Points on a hilly landscape, in no order, each with its height.
A ball rolls from a point to the lowest of its 2 nearest points, and stops where none of them is lower. Distance is the straight distance between rows; heights are no part of it.
ses (h 15.8): 4	-29	-25	-1	20	-12	-32	1	-15	12	-19	-15	12	18	-2	5	-5	-38	-27	26	-20	1	-4	10	29	14	-6	4	-11	-1	33	-43	31	27	-25	9	12	31	13
Fefa (h 26.8): -12	-5	-31	23	-26	-39	-41	11	-14	1	15	19	-11	15	12	-1	-6	-17	17	-8	-12	-3	14	10	-15	-2	25	4	33	-22	-55	-20	-14	1	6	1	44	8	-26
Rovi (h 75.4): 28	0	5	-12	11	-37	-8	23	-22	30	5	-18	-16	32	21	-9	-14	24	24	0	-11	37	4	-4	6	-9	7	-10	24	5	-2	-22	-1	15	-32	-19	27	14	-18
Tabul (h 26.9): -11	-2	19	-20	22	-3	5	23	8	6	14	14	-15	10	5	-14	-30	-8	-4	0	-9	18	-5	-16	-7	1	10	-4	-4	-16	11	-10	-15	20	2	6	-7	6	-10
peg (h 20.3): -1	5	1	-5	-17	-15	-4	25	-5	-16	-10	-13	4	-1	-3	-15	9	17	-4	11	-35	9	-7	4	-21	-28	-19	-22	37	-18	-33	-13	0	-2	0	-2	10	-17	-6
Degub (h 34.2): 19	-15	-10	28	10	14	-24	-35	22	12	-7	21	-35	-14	-5	-13	-1	-11	0	19	3	-38	-13	25	-14	5	-25	-2	-7	27	-15	-20	21	16	15	12	30	11	-15
kidep (h 20.0): 9	-12	11	-30	-38	-19	-3	7	-17	-30	-19	-11	15	-4	17	33	0	25	8	5	-14	27	11	-23	16	3	-24	4	-35	-19	4	20	-11	-6	8	-16	12	-2	24
nam (h 19.4): 7	-38	-12	6	0	-11	-25	12	-15	12	-30	-17	-5	22	-2	-2	-2	-24	-18	38	-41	0	-14	7	47	14	-4	20	-1	-26	23	-24	44	42	-9	26	48	30	20
toza (h 14.6): 39	9	6	21	-6	8	4	-21	25	-3	-3	-31	13	16	-22	-4	-11	-7	-4	-27	2	0	-8	-17	43	16	3	5	14	31	9	-7	1	29	-9	21	7	31	-29
ser (h 28.5): -21	2	-11	11	-21	17	6	-12	-19	-16	-3	16	-21	2	3	-15	20	19	2	-26	34	-24	-4	4	18	26	40	15	12	-25	21	4	25	10	-7	5	-10	-8	17
vaka (h 44.1): 17	40	3	-18	9	-22	1	0	-13	-18	13	22	-28	21	8	-15	13	31	34	-14	18	4	-10	4	-17	-21	12	-21	19	-7	14	31	-7	16	-28	-37	22	-8	-25
Gose (h 34.8): 26	-1	-3	-12	-30	19	-7	2	10	-19	-11	1	12	-13	-41	-14	18	7	-3	7	-25	-2	-28	9	-4	-8	-64	-4	-20	-10	-23	-12	1	-6	0	-26	-1	-24	8
gimuk (h 26.4): 27	-6	13	46	-38	-18	-12	-33	23	31	28	-12	-8	0	9	-8	5	8	18	-7	34	-21	33	12	-18	-3	10	6	24	40	-30	5	3	-32	5	-24	-13	8	-20
Tosu (h 27.3): -9	-4	16	4	-11	20	5	-11	-10	-2	-6	-13	32	-22	-17	-5	-20	-2	-20	12	-12	2	3	-7	9	-17	11	-20	21	15	-12	-41	-16	4	10	13	-28	-5	-2
Lig (h 38.2): -22	32	-17	-6	-16	-12	2	-23	-7	7	-12	13	-4	6	-15	-5	32	21	26	-28	47	-4	-14	-13	0	-6	-2	-8	12	19	-34	46	-46	-4	3	-17	27	9	-21
dek (h 51.7): -16	22	-30	-50	11	11	-4	22	-22	25	15	-7	43	-10	3	56	-13	-21	-3	34	15	38	5	-43	-7	-10	-11	-7	-35	0	13	26	-21	-4	17	-9	-13	12	5
segel (h 36.7): 32	-22	5	33	-18	1	-23	-39	27	17	-33	8	-24	3	-10	-9	-6	-13	0	-10	12	-28	-1	3	17	16	-24	12	-15	29	-18	-18	-5	12	20	19	45	16	-8
Bor (h 20.5): 40	-3	6	22	-27	-23	-18	-1	7	-20	5	25	-37	-4	-3	-25	-6	-15	24	-20	-1	-20	-24	11	-22	-7	20	11	50	-32	-57	-19	29	-16	21	-6	18	-34	-13
renu (h 24.2): -28	-15	0	-20	20	5	18	5	2	19	4	-10	34	-18	-22	38	4	-2	2	40	5	19	-3	-10	-35	-22	-22	-17	-29	31	-19	10	-63	-31	39	0	-15	2	4
Dinaf (h 25.4): 14	-1	13	11	15	-9	21	16	22	-25	-20	29	-30	-5	-21	-26	6	-33	9	-34	-18	-19	-27	10	-20	10	8	29	17	-16	-44	-13	-1	-16	23	14	-6	-43	2
puniv (h 19.0): 3	57	-24	3	-19	-1	13	9	-15	-23	31	-7	23	5	-26	1	32	7	-10	-9	29	-3	3	0	5	-8	11	-13	30	-14	18	35	3	-20	-27	-11	-25	-4	-22
Roz (h 9.8): 12	22	-17	-14	-12	-17	-4	11	-21	-8	-4	-36	25	17	5	21	18	9	-5	-7	-4	39	11	-12	12	-13	-16	-5	14	8	3	11	-12	-10	-31	-11	7	17	-11
lam (h 51.0): 27	-24	49	4	-15	26	25	6	13	5	2	-32	-10	-14	13	10	-6	30	9	-18	1	28	8	4	11	1	0	16	-25	2	7	-18	8	-22	7	-1	-35	-15	20
vime (h 36.9): 24	0	5	-12	-28	10	-4	-20	18	-23	-19	5	12	-4	-28	-7	-11	0	-9	16	-25	-11	-20	-10	12	-9	-38	-6	-10	-9	-4	0	-2	35	14	3	32	-9	-16
gigiz (h 53.1): 34	-17	52	14	-14	17	15	9	33	-10	4	-20	-7	7	4	23	-4	6	21	-42	3	30	-2	-15	23	17	7	32	-33	-11	3	2	-24	-9	19	9	-13	-3	-6
nesid (h 58.1): -1	-12	-27	-11	5	-13	-9	-8	-16	12	-13	-16	24	18	4	43	11	-6	-2	-28	3	19	15	-9	32	31	-12	26	-39	6	13	-13	-28	-14	-22	1	5	22	10
dis (h 55.5): 10	2	11	-4	5	12	0	-1	0	6	-1	-16	2	12	2	31	12	19	17	-43	24	22	12	-6	26	21	8	20	-30	2	11	4	-36	-11	-14	-9	-2	9	4
Nitu (h 30.4): 29	41	18	2	-13	38	14	8	44	-35	1	-9	29	-24	-59	19	1	2	-24	-1	-9	7	-29	6	-3	-20	-28	-15	1	-7	-11	16	0	-10	20	-8	-39	-20	-24
Sib (h 13.5): -68	-15	-33	1	10	2	2	15	-11	0	12	43	-11	8	5	-13	9	-31	-10	-7	9	-17	3	13	-16	22	17	9	1	-24	1	-7	-14	-6	-1	16	-13	-6	10
Mumo (h 22.8): 44	13	15	21	-7	-27	-12	0	30	-34	-24	26	-19	-9	-9	-11	-5	-13	19	-31	-13	-27	-18	9	-20	-13	-7	13	33	-17	-66	8	2	-29	26	-6	22	-40	-1
Sus (h 18.9): 15	20	2	-15	-14	31	-12	-36	18	-32	-3	13	25	-15	-8	25	-9	-22	-10	7	-9	5	-13	-8	23	7	-14	15	-59	-18	47	46	18	36	-2	-14	6	-1	8
vinov (h 35.7): -3	23	-8	-6	-39	-13	-9	-5	10	1	8	12	-5	16	-5	-10	28	8	18	-33	40	-3	2	-7	4	-1	4	4	22	-6	-12	40	-24	-15	0	-15	4	2	7
tevo (h 78.2): -2	-11	-17	-11	-3	14	3	-20	-32	20	-26	-1	16	17	-12	6	-15	5	-8	24	-20	34	-15	-2	42	14	-2	23	-41	-4	9	-22	-17	49	-14	5	34	-2	-15
Beli (h 11.6): 9	6	-22	-16	9	-2	-19	-5	-24	10	-33	-16	31	10	-9	1	-3	-24	-23	25	-12	4	-4	5	39	7	6	-18	21	-11	43	-12	37	41	-29	-12	8	30	18
ril (h 16.1): 11	8	-3	-9	-6	25	-3	-6	39	-14	0	0	-15	-10	-10	10	-12	-23	-3	-6	-4	6	-18	-18	16	23	-15	25	-30	-12	34	26	32	22	7	4	4	5	10
sepi (h 23.0): -2	8	15	-8	-4	2	18	34	9	-26	-9	-17	21	-3	-29	-6	-3	7	-26	30	-60	11	-11	-7	-1	-29	-25	-27	34	-33	-20	-6	-6	2	14	29	-12	-29	-7
zuv (h 15.4): 18	-3	-5	9	5	-11	6	22	6	3	10	-4	-38	16	2	-25	0	-19	4	-16	-13	6	-26	1	13	18	21	21	37	-20	8	-19	36	7	-16	16	8	3	-6
tago (h 27.4): 18	-4	11	-31	54	-13	7	6	-21	22	6	-2	-23	12	14	-10	-3	13	6	13	1	-1	6	17	-5	-2	-21	-17	-32	23	36	-23	-4	7	-41	-12	-2	4	-3
toru (h 6.3): -12	-2	1	-2	14	34	-13	-49	-6	5	-25	21	30	-22	-17	9	-10	2	-25	26	19	-34	-11	10	-4	1	-17	-34	-22	34	24	-16	-11	36	14	-6	-9	13	2
Von (h 38.4): -40	-30	-1	-5	4	12	10	5	-26	-13	-12	-3	-6	-17	4	-15	1	20	-9	18	-44	-7	4	5	0	-11	-12	-11	9	-12	-6	-27	-4	-6	3	27	4	-27	35
muvi (h 64.9): -1	2	-37	-30	34	-11	-1	6	-30	16	5	-10	28	1	-19	36	9	-6	1	21	6	23	-2	-21	-21	-1	-27	-12	-20	38	-21	-36	-26	-2	-12	-26	-13	-6	-18
nomes (h 32.8): 32	22	13	-4	-9	18	10	20	19	-44	-21	-10	4	-12	-40	-7	25	22	-13	-20	-26	-8	-33	6	-8	-17	-47	-2	-8	-21	-10	14	4	-13	-1	-11	-19	-27	-10
gebi (h 23.5): 6	1	21	9	2	18	5	2	7	-13	9	-7	30	-10	-9	-6	-28	-20	-10	5	5	-20	12	-22	18	-4	40	-15	46	2	9	-19	13	-8	15	25	-42	12	0
doti (h 22.2): 10	54	-11	14	-10	22	37	9	-16	-8	26	-6	11	5	-40	-25	20	8	-4	1	21	-12	-14	3	8	-1	18	-10	47	-22	26	13	32	-3	-19	4	-40	-17	-28
Vap (h 11.5): -10	-16	5	-21	4	29	9	-42	-3	4	-10	24	36	-21	-26	24	-19	-14	-11	32	7	-9	-26	1	-3	1	-27	-12	-55	24	12	-12	-39	28	10	-18	0	9	-8
zer (h 31.2): 23	6	27	-6	58	-21	22	15	5	4	36	-35	-5	3	8	2	-8	-3	-15	-2	-12	6	11	11	-1	-11	-13	-12	-32	26	43	2	2	-16	-25	4	-11	19	-15
lat (h 21.5): -14	-10	17	8	5	13	23	1	34	-14	-10	15	-11	-7	-25	1	6	-21	3	-20	-15	-10	-30	3	-3	15	-17	27	-35	-4	-16	13	-40	4	24	20	22	-13	-2
giv (h 8.7): -26	15	-13	-17	10	-25	3	33	-15	-17	39	-10	14	-6	22	8	3	-24	-25	-2	-9	8	22	4	-31	-11	3	-7	3	-27	8	5	10	-31	-10	-10	-23	-4	0
finaf (h 2.4): -9	26	-13	-10	6	-40	-7	19	-29	-27	19	-27	32	-2	22	22	-3	-8	-19	5	-17	18	23	-5	-4	-13	18	-19	22	-9	14	3	17	-24	-30	-14	-1	10	-9
ner (h 30.7): -22	1	4	32	2	16	10	-28	-19	17	-3	-16	5	-14	3	-9	-18	22	-13	8	-2	6	-5	0	4	-13	11	-6	10	25	-15	-36	-9	28	-13	6	3	-3	-31
Faz (h 15.7): -20	-13	-4	0	1	35	2	-19	3	2	-14	22	-25	-17	8	6	7	14	11	-5	-2	10	-22	26	-4	18	1	9	-44	-24	7	-5	14	30	-9	-18	15	-19	26
lunak (h 24.9): 1	-26	-13	-10	2	14	5	-1	-10	35	-27	27	-25	19	-5	-42	24	13	-3	5	29	-39	5	9	11	26	-11	-14	28	-7	20	-32	23	11	1	10	-6	2	31
zevel (h 19.5): -5	-18	-10	-4	34	15	-20	-1	-9	4	-9	41	-47	-6	30	-2	-5	7	11	10	-6	-7	-6	34	-9	14	-5	0	-33	-32	13	-21	37	16	-18	8	21	-13	30
lup (h 22.0): 17	7	16	34	-48	5	5	-27	6	17	9	-12	7	-7	-15	-26	12	17	9	-21	42	-18	14	8	-5	-3	9	-5	35	13	-23	-9	5	-26	4	-23	-19	1	-15
doku (h 15.3): 18	2	5	-1	-38	-9	0	14	2	-17	-13	-28	7	7	-1	17	14	14	2	-13	-16	25	6	-9	10	-13	-19	13	-11	6	-21	9	-24	-17	5	-3	12	-4	6
vaz (h 18.4): -25	26	-23	0	-14	8	0	-4	12	-29	-17	16	-5	-16	-27	3	25	0	-2	-16	-12	-17	-37	13	-8	3	-26	7	-21	-14	-34	21	-30	1	11	-1	25	-13	8
zotol (h 27.2): 4	-17	8	18	32	-9	17	-4	10	-38	-13	23	-38	-15	-6	-24	-29	-23	-2	-13	-27	-25	-33	1	-16	8	22	20	27	-17	-14	-16	16	-7	21	25	-9	-39	-8
Suk (h 22.4): 16	-45	-13	16	-11	-18	-26	13	25	1	-23	-10	-11	18	-7	-2	-11	-41	-8	15	-33	-5	-5	-8	38	28	-2	24	24	-14	-3	-23	38	19	15	32	27	23	14
Zami (h 34.0): -18	-9	-17	14	17	-11	6	-17	-42	26	-10	-15	10	11	7	4	-13	16	-4	-8	0	11	8	-11	22	2	20	-1	16	26	-8	-30	-34	13	-20	3	24	14	-29
suna (h 22.5): -15	0	-8	-23	-36	13	-20	-17	-8	-24	-17	8	17	-15	20	24	-15	17	-8	14	-15	11	7	-14	19	6	-16	6	-52	-25	21	49	17	20	4	-15	25	-1	35
kore (h 23.6): 18	-27	19	-4	51	2	-11	-19	-17	12	-7	22	-24	3	26	-2	-23	15	19	17	0	-8	-1	29	-4	1	-3	-22	-38	7	33	-28	17	17	-31	-18	4	-8	15
mif (h 14.3): -17	50	-13	-6	1	-13	10	29	9	-23	47	1	25	-1	-12	4	6	-11	-24	20	5	0	15	8	-38	-20	6	-31	28	-19	18	34	10	-23	-6	-9	-38	-10	-37
Lus (h 3.7): 7	-17	18	-28	7	-16	-29	19	27	-13	2	9	14	14	19	12	-40	-34	-8	-11	-12	14	-11	-28	36	18	20	7	-12	-42	32	6	38	30	14	5	4	28	12
duv (h 1.2): -11	14	9	-2	-8	-15	12	28	8	-6	-28	2	4	23	-1	13	38	5	15	-48	-9	16	6	-7	-11	4	16	32	-11	-6	-46	44	-65	-21	25	9	7	-18	-4
ven (h 42.3): 39	-7	24	50	-3	0	10	-17	52	45	-1	-21	-32	-3	-13	-16	6	5	15	-15	4	-20	-3	9	-14	4	-24	29	-6	45	-41	9	-4	-25	21	19	18	9	-13
bif (h 17.3): -7	-4	4	3	-43	33	6	-12	5	24	5	-17	8	-14	-8	-11	16	21	-2	-9	25	6	-4	5	-15	-7	-12	-5	3	8	-24	-9	1	-12	7	-24	-30	-6	13
sapu (h 45.4): 38	-5	18	30	-24	5	13	8	49	12	-10	-24	-28	-11	-6	-11	17	19	19	-11	1	-15	2	9	-16	-3	-36	24	-1	34	-28	42	16	-40	20	6	2	0	24
Tugu (h 8.9): 8	22	10	-16	-3	-19	2	25	1	-40	-40	9	39	-1	-13	20	23	-2	4	-33	-18	1	8	-1	-9	-11	0	22	-4	-3	-39	29	-53	-27	12	10	-4	-22	25
Dunot (h 17.6): -26	-31	7	-21	-8	13	9	-10	-1	20	-3	9	23	-20	-19	9	-9	5	-4	37	-10	3	-9	-2	-24	-13	-42	-18	-35	19	-13	-19	-41	0	26	1	-13	-5	16
Beze (h 17.2): -30	-25	-19	-4	4	3	1	-1	4	9	10	54	-15	4	-6	-18	18	-29	0	-8	23	-35	-11	25	-25	25	9	2	-6	-13	-3	-23	4	-11	7	-11	-23	-15	12
Sulob (h 55.2): -11	33	-13	-32	-4	1	-7	15	11	6	27	-9	26	-2	2	38	3	-9	2	9	21	26	0	-6	-31	-13	-8	-14	-22	6	11	42	-21	-5	4	-35	-8	21	-12
Vus (h 28.4): -30	-29	-49	12	-9	-29	-29	-5	-28	25	-3	36	-16	13	29	10	3	-5	13	4	16	-5	24	7	-7	10	18	6	8	4	-34	-14	-20	-2	-16	4	34	8	-10
voge (h 12.3): -16	4	16	5	-20	23	28	24	3	28	27	-5	-21	-8	1	-22	19	20	13	2	22	16	5	12	-35	-18	0	-1	7	-1	-12	5	-10	-9	15	-14	-28	-11	-6
vedo (h 19.6): -18	-18	19	14	-7	25	-6	-7	-2	10	20	10	28	-10	13	-5	-31	-10	-3	11	29	-12	22	-14	14	-5	48	-3	25	1	24	-13	16	3	15	-6	-43	18	-8
nik (h 25.5): 1	7	31	-4	7	8	14	4	23	-52	2	-3	16	-22	-13	5	-17	8	-13	9	-39	-6	-13	-10	-20	-26	-16	-23	10	-11	2	1	-1	0	19	12	-21	-32	-5
Lep (h 76.3): 8	-4	9	-15	4	-14	-18	7	-16	46	-2	-6	4	25	33	0	-28	15	18	13	-12	54	-9	-12	12	-1	15	-3	-4	-8	1	-18	-3	44	-18	-26	22	4	-14
gege (h 36.5): -22	-8	30	-1	20	-8	6	3	2	3	35	-34	23	-30	29	37	-14	2	-14	7	6	16	31	3	-25	-18	10	-10	-39	17	26	32	-8	-50	15	0	-21	18	15
butun (h 35.8): -20	-36	-12	3	8	2	1	5	-16	1	0	11	-15	-15	19	-24	3	6	-7	13	-23	-26	15	28	-22	-8	-19	-13	21	-14	-12	-33	14	-31	-2	4	-23	-25	42
pudi (h 67.6): 2	5	-25	-24	32	-29	11	17	-23	-1	-7	-9	22	1	-7	28	28	14	2	14	14	10	5	-9	-31	-11	-36	-15	-12	51	-25	4	-31	-27	-9	-24	-14	-6	1
rereb (h 21.3): 4	-39	-7	-9	18	13	-11	-14	14	41	-9	50	-35	9	-17	-35	21	-13	4	11	46	-60	-2	34	-24	29	-15	-6	5	-5	-9	-32	14	-6	9	0	-13	-7	15
faned (h 28.3): -32	-22	-22	-12	33	7	2	2	-36	17	-27	15	0	19	8	-33	18	7	-27	33	27	-32	18	5	14	17	5	-12	21	6	45	-29	26	10	-7	20	-9	16	35
vifo (h 8.4): -7	0	12	14	-5	-17	14	15	24	24	-20	29	-25	19	-1	-19	26	2	27	-45	14	-12	8	6	-11	9	13	33	4	-13	-51	17	-38	-17	17	24	29	-21	9
memu (h 34.6): 22	12	36	-4	22	-10	7	22	12	5	38	-41	7	-12	25	11	-10	-5	-7	-5	-9	19	20	3	-12	-16	0	-3	-37	7	38	15	24	-21	0	-11	-27	10	-8
vulo (h 61.5): -11	-7	-45	-12	9	11	5	-5	-24	6	6	-26	37	-2	-12	53	21	-10	-7	1	6	22	3	-8	1	15	-36	15	-48	26	-5	-11	-30	-20	-15	-19	-13	-2	2
rara (h 12.0): -28	22	-13	14	-8	38	8	-5	-5	24	11	8	-17	-12	-2	-11	10	-4	2	-9	-8	33	-24	25	-8	4	14	15	-29	-26	-4	-13	12	31	-12	-21	-12	-26	-6
Vugo (h 12.6): 13	10	-6	0	18	-11	17	23	2	8	14	-16	-13	11	4	-28	-6	-23	-20	4	-12	-13	-7	-13	23	6	10	8	41	-15	36	3	57	4	-13	31	-4	17	6
geti (h 25.6): 3	17	2	14	-14	26	36	-3	-18	-32	4	-16	6	-13	-8	-16	15	15	2	-20	12	-23	1	-9	18	10	26	6	38	-18	16	8	31	-14	-5	9	-28	-15	13
vov (h 74.1): 33	-4	4	8	4	-45	-14	7	-33	3	-4	-22	-5	15	7	-9	5	9	14	9	-30	-5	7	12	18	-18	10	-23	52	5	-10	-33	8	-8	-43	-13	32	19	-8
nur (h 40.7): -6	38	22	-5	9	-3	16	-16	11	-22	-19	19	-13	-4	-8	-3	14	29	13	-27	14	-20	-27	-15	0	-9	-1	-11	-1	7	-14	41	-39	18	3	-1	22	7	-14
Luz (h 32.6): -18	-45	11	8	21	-7	-7	0	-7	-13	12	12	-7	-5	25	-22	-29	-12	-13	12	-16	-20	16	1	-10	-2	21	-6	27	-7	8	-20	42	-12	11	20	-23	-12	26
fedam (h 30.9): -27	6	-33	32	-34	12	-23	-38	-6	-15	10	28	-15	6	9	-4	16	6	8	-12	49	-5	7	5	24	26	44	22	-3	-15	26	39	34	17	-1	-11	15	5	14
tofi (h 79.0): -19	1	-28	0	-10	24	6	-16	-27	15	-33	-9	-5	5	-15	-10	6	13	-19	19	-20	-2	-16	3	32	12	-11	9	-16	12	3	-24	-10	46	-15	30	43	5	-5
keke (h 38.0): -36	-5	-41	21	33	0	23	-18	-47	37	-3	-9	6	12	-6	0	21	11	-1	-18	19	-4	16	-3	11	22	10	10	-5	40	-4	-25	-49	-10	-21	20	-1	8	-23
mipam (h 13.0): 15	16	-8	-14	18	5	-5	-5	16	-15	-5	-3	4	9	-3	-1	-19	-32	-27	15	-21	-6	-21	-17	39	21	-8	17	-42	-6	70	19	43	40	-1	24	13	23	-5
kamel (h 31.3): -9	-13	15	-14	13	11	10	3	7	11	28	-29	40	-23	-1	40	-4	-13	-5	29	7	15	20	-5	-20	-17	-17	-17	-47	31	20	18	-37	-58	25	0	-27	13	13
Binu (h 7.9): -17	18	13	7	-10	35	26	9	10	51	30	7	-27	-5	11	-34	2	8	13	7	1	36	-9	9	-33	-8	7	9	-4	-13	1	12	19	20	6	-12	-14	-19	-8
peza (h 24.4): -23	-23	22	-11	26	-3	18	16	36	3	6	30	-30	1	2	-14	-8	-12	8	-4	-6	-2	-14	-6	-26	9	-3	6	-15	-12	0	8	-12	-3	24	27	-6	-12	19
futip (h 9.9): 8	21	-9	-19	27	-6	4	22	5	-4	4	-21	-5	4	-2	-16	-15	-33	-31	10	-32	9	-27	-17	35	15	15	13	12	-37	45	16	63	38	-5	28	1	15	10
Pegel (h 14.8): -2	18	-8	-25	-21	-4	-5	-6	1	-61	-33	14	30	-16	-26	13	15	1	-8	-11	-30	-25	-12	-4	7	-2	-19	-4	-5	-17	-26	23	-29	0	3	3	4	-15	21
laled (h 77.3): -1	12	0	-31	-10	21	-9	-13	-18	43	-21	7	16	22	-8	-7	-7	-2	7	27	-21	39	-29	-9	24	4	7	0	-19	-21	-3	-19	4	60	-12	-18	14	-6	4
detaf (h 48.5): 16	-32	31	19	-23	18	23	-6	28	14	-1	-22	-22	-17	10	-3	11	34	10	1	0	5	14	11	2	4	-38	11	-30	12	-2	4	13	-28	3	10	-10	-12	41
pidot (h 44.4): -44	8	-18	-28	1	31	-4	1	-31	3	-17	1	32	-14	4	7	-12	10	-22	33	3	-2	19	-27	19	3	5	-9	-20	-5	24	15	4	20	13	22	-1	9	27
nevat (h 72.3): 22	1	-2	1	17	-44	-8	12	-34	-28	-10	-19	8	4	15	-3	6	14	5	13	-27	-10	25	18	-14	-16	-8	-26	29	23	-19	-30	1	-44	-40	-10	-4	-8	3
madu (h 42.4): 2	31	28	-21	18	-7	14	-2	1	-21	-6	19	-14	1	26	-4	7	36	22	-12	25	-8	-5	-14	-9	-14	11	-23	7	5	20	48	-17	9	0	-5	14	9	-1
tid (h 57.8): 4	26	20	-17	7	3	13	19	21	10	26	-15	12	2	-9	11	18	10	5	13	28	5	11	6	-39	-24	-7	-24	-2	22	9	36	-27	-23	4	-18	-23	23	-22
sudu (h 46.1): 14	13	16	-11	21	-41	0	17	-12	-20	20	3	-20	27	20	1	9	7	28	-23	22	9	12	9	-27	-12	33	-11	4	1	13	10	-11	-17	-21	-41	-12	-7	-36
Vam (h 33.4): -13	26	-19	-5	-27	5	-19	-26	0	-6	10	11	-4	-1	14	9	15	15	17	-23	34	13	6	-5	12	6	19	-4	0	-9	13	45	4	13	-19	-31	14	6	20
Laz (h 41.1): -42	-23	-8	-19	-6	19	1	11	-42	1	-22	-21	24	-16	13	0	-3	17	-18	29	-25	6	11	-8	26	3	-4	-7	6	-24	8	-18	22	8	-1	18	-2	-10	52
Tate (h 11.1): 38	5	34	7	-11	6	-4	-17	29	5	4	-15	8	6	3	5	-44	-2	8	-9	0	8	-4	-39	39	-1	21	0	19	16	22	2	10	42	10	4	1	36	-18
koso (h 29.7): -17	-15	25	6	20	-18	8	18	-4	-3	18	-5	-6	5	34	-11	-24	-4	-11	-4	-11	5	26	-11	4	-7	14	3	3	-3	15	-8	7	-12	4	23	-9	5	10
dimig (h 18.1): 11	-8	-17	8	-1	-17	-7	25	-4	-4	15	36	-52	16	-4	-36	9	-24	24	-6	-4	-13	-18	19	-15	7	14	16	42	-47	-30	-25	26	-10	-4	15	11	-27	-2
zisel (h 54.6): 18	4	34	-8	-8	8	6	5	23	25	26	-25	10	8	14	25	17	24	27	-9	53	21	23	-3	-27	-11	11	-12	-2	29	-11	30	-28	-33	24	-42	-27	22	-16
vud (h 50.9): 8	-2	38	7	-2	-5	1	7	19	13	29	-26	-21	15	47	20	-2	24	19	-19	22	42	29	4	-23	-13	27	0	-16	11	10	28	-3	-6	10	-29	-6	10	-22
Rir (h 31.6): 25	-4	-10	39	21	6	-14	-17	9	4	14	25	-63	-29	8	-23	-10	-1	21	21	-2	-22	-15	33	-21	-8	-5	7	18	2	-23	-12	37	10	11	35	36	-6	-29
todos (h 70.3): 26	6	-17	-10	0	-34	-2	15	-17	-18	-23	-18	19	4	-6	2	23	31	-7	19	-12	-13	17	3	-24	-23	-31	-22	28	39	-32	0	-19	-38	-24	-21	-8	-9	5
Visud (h 39.3): 39	-34	26	41	-20	10	1	-31	45	25	-3	-11	-23	-1	3	-1	-18	-3	12	-28	14	-16	17	-3	12	20	-7	21	-8	36	-20	-11	1	-10	19	17	8	14	-3
zol (h 23.4): -1	1	-13	19	-22	-27	-20	20	3	-14	5	11	-19	-7	4	-7	-2	-13	1	8	-35	-3	7	17	-30	-18	0	-2	31	-11	-50	-14	1	-9	2	19	33	-18	-11
nanel (h 32.7): -33	-14	-34	8	25	-12	12	-10	-46	22	4	4	-4	12	10	-25	10	8	-15	15	20	-21	33	3	3	15	17	-1	8	31	24	-17	-5	-12	-17	20	-4	19	10
zav (h 47.8): -25	9	-19	-45	0	33	5	0	-27	13	-14	-5	33	-13	-6	40	-11	5	-1	30	11	22	7	-43	28	3	6	1	-34	4	5	5	-28	1	10	10	-6	9	16
vudab (h 18.3): 38	21	-10	42	-19	-16	-8	-23	18	-4	17	-15	-12	7	-15	-11	-4	-9	-7	-22	7	-11	5	6	16	-1	6	-2	42	22	0	4	27	0	-17	-3	7	16	-33
neto (h 22.6): 29	17	-15	14	-32	-25	-27	-18	3	12	24	-23	-6	8	5	-2	10	21	8	0	16	-1	26	6	-2	-14	-6	-17	30	38	-10	11	3	-14	-25	-33	15	13	-17
buko (h 22.9): -34	-29	-21	22	0	-44	-17	2	-18	21	-8	29	-3	19	24	-17	-1	-15	0	3	4	-24	42	16	-7	3	21	7	18	7	-20	-23	-16	-26	-3	26	16	-7	12
fode (h 48.4): 0	14	23	0	12	-14	19	26	-19	-6	23	-24	-12	16	36	8	16	21	23	-21	22	25	23	-6	-15	-15	31	1	6	3	16	26	-20	-20	-4	-15	-3	6	-30
nezif (h 29.1): 12	-11	-29	27	24	-7	-16	-2	17	-28	-2	24	-47	-20	3	-8	-28	-37	4	6	-37	-20	-23	18	-19	6	4	19	13	-5	-13	-19	27	4	16	35	15	-16	-20
lud (h 28.0): -5	40	13	7	-6	25	14	-11	36	-53	10	12	30	-34	-32	23	-11	-19	-21	-5	-6	-18	-23	6	-15	-6	-2	-21	9	-6	-8	11	-4	9	16	-7	-30	-16	-26
pozo (h 7.7): 9	-10	-3	-9	-4	-9	-35	1	8	-13	-8	-6	21	10	9	4	-13	-27	-10	-2	-4	-1	-4	-11	36	9	22	-3	37	-28	28	-2	52	25	-11	-19	-1	29	24
vad (h 13.2): -31	-3	4	0	8	43	-16	-35	-15	29	-1	19	31	-20	9	12	-28	8	-3	23	28	1	13	-6	-2	-7	24	-14	-12	23	21	-1	-4	22	15	-17	-23	17	-2
mudo (h 7.8): -1	-10	26	9	-7	5	-21	-2	41	-2	16	4	3	2	25	11	-57	-16	1	-5	-2	10	3	-31	22	2	28	13	4	-3	18	15	32	31	22	-1	-2	23	-8
kadad (h 17.5): -66	-33	-22	5	24	-29	-12	14	-21	6	4	40	-1	33	24	-5	-14	-28	-11	-3	14	-18	26	2	3	14	35	13	4	-13	10	-9	-12	-2	3	30	-6	6	14

Where does a ball stop that starts at each point below?
memu -> Binu
laled -> futip
sudu -> finaf
Gose -> peg
keke -> Sib
detaf -> futip
Zami -> toru
nezif -> futip
ser -> finaf
